Each row is a point on a landscape with many valleys, with its height.
A ball rolls from a point to the lowest of its 5 nearest points, and stops where none of them is lower. Distance is the straight distance between rows; heights are no part of it.
Q347: [156 152 146  84 134 117 139 162 163]  h=4.48
Q676: [ 99  87 161 173 128 107 126 121  85]  h=6.74
Q359: [ 97 129 143 158 119 196 129 163  68]  h=5.00
Q507: [145 127 152 101 124 124 149 155 163]  h=4.36
Q637: [129 118 137 146 102 170 129 120  67]  h=4.31
Q404: [153 139 167  98  71 154 146 132 137]  h=3.61
Q568: [121  90 148 141 162 127 131 164 146]  h=6.23
Q511: [137 116 121  95 109 138 171 134 185]  h=2.68
Q543: [140 133 121  83 162 102 108 186 127]  h=5.56
Q837: [144 141 138  81  78 143 175 127 173]  h=3.62
Q61: [ 96 153 182 113 120 121  77 157  81]  h=4.92
Q956: [138 121  99 139 144 103 163  88 134]  h=0.65
Q163: [ 97 141 177 131 112 161  92 176  86]  h=4.74
Q607: [120  84 142 156 136 101 160 125 116]  h=6.26
Q554: [130 135  85 122 123 111 164  81 149]  h=3.07
Q681: [126  85  79 102 112 170 132 132 192]  h=1.96
Q980: [134 180  88 130 104 112 135  60 149]  h=4.14
Q899: [101  89 154 152 165 105 121 175 142]  h=7.19
Q104: [ 88  69 148 180 177  90 130 150 110]  h=8.47
Q438: [152 160 129 171 140 119 104  64 118]  h=3.10
Q124: [145 175 113 151 113 140 105  67 127]  h=2.91
Q914: [137 123  52 140 168 120 118  89 158]  h=3.76
Q67: [147 156 115 152 121 122 119  64 101]  h=2.90
Q427: [119 137 115 189 156 153  96 111  48]  h=4.97
Q366: [143 144 122 174 136 132 102  80  82]  h=2.77
Q800: [142 136 169 111 124 114 142 154 147]  h=4.68
Q932: [123 109 167 134 133 116 143 158 141]  h=4.80
Q44: [122  76  85 159 171 126 134 116 131]  h=6.17
Q198: [111  75 125 162 158 106 151 136 123]  h=7.89
Q353: [101 103 155 166 114 156 115 136  60]  h=5.37
Q351: [ 91 140 139  88 172  75 102 175  90]  h=1.92
Q678: [127 149 180 111  97 143 102 163 100]  h=4.19
Q892: [135 111  69 151 173 113 141  96 153]  h=4.26
Q423: [134 146 156 119  91 190 122 172  96]  h=4.16
Q499: [102 139 131  76 151  70 120 179  90]  h=3.79
Q546: [130 177  95 156 132 103 127  69 177]  h=3.74
Q379: [130 135  55 123 139 121 146  90 166]  h=3.82
Q662: [149 157 108 162 130 152 107  87  75]  h=0.94
Q161: [153  98 114 108 136 161 115 160 181]  h=2.49
Q354: [167 132 107  70 143 143 102 171 170]  h=3.63
Q168: [123 145 165  96 129  91 107 164 109]  h=5.61
Q54: [127 102  43 117 134 144 133  98 168]  h=3.60
Q5: [119 132 156 112 155  89 109 180 128]  h=6.29
Q196: [139 145 112 105  85 133 165  79 126]  h=3.93
Q411: [ 95 109 188 148 113 114 114 152 106]  h=0.91
Q894: [126 118 174 136  89 146 124 143 100]  h=3.84
Q842: [135 107 131 116 113 121 177 117 150]  h=1.58
Q518: [ 91 166 163  98 122 145  73 177  66]  h=5.36
Q236: [127 116 168 125 102 128 156 128 126]  h=2.93
Q839: [129 125 166 129  86 160 126 139 103]  h=3.73
Q738: [147 167  96 124  97 161 129  71  99]  h=3.83
Q360: [125 150  72 151 157 109 125  82 173]  h=2.30
Q532: [136 103  95 103 132 154 147 140 187]  h=2.76
Q870: [142 142 137  82  53 173 162 103 146]  h=2.51
Q125: [133 114 127 160 119 123 123 101  72]  h=4.09
Q421: [147 145 172  96 114 115 140 155 152]  h=4.69
Q348: [130  98  38 134 144 137 104  84 167]  h=4.47
Q285: [ 96 136 180 135 143  86  97 165 117]  h=5.43
Q760: [136 121 140 114 147 118 133 175 165]  h=4.96
Q491: [154 134 125  78 127 150 145 164 188]  h=3.65
Q680: [107 139 186 126 122  94 100 160 105]  h=4.72
Q510: [135 156  97 160 147  97 131  74 154]  h=3.77
Q450: [135  72  69 135 152 145 131 110 151]  h=4.77
Q75: [138 120 130 134 106 128 159  86 107]  h=3.05
Q489: [ 88 155 164 134 124 180 100 192  84]  h=4.84
Q471: [124 188 113 168  97 122 111  66 181]  h=4.67
Q592: [142 124 116 164 148  95 139  81 104]  h=5.17
Q994: [131  98 116 127 135 120 173 119 150]  h=2.78
Q533: [160 135 103  65 157 125 110 186 144]  h=4.50

Where does a ball stop that starts at each point below?
Q104 -> Q842
Q980 -> Q662
Q543 -> Q351
Q353 -> Q411
Q533 -> Q681
Q438 -> Q662

Call two points neighbours if one is among the 5 nearest of the other. Go from one point of each pair to the other, from neighbour to neighbour, staying as low as possible. Name the highest point that can't be avoided.
Q411 and Q870 -> Q894
Q870 and Q956 -> Q994
Q681 and Q870 -> Q511
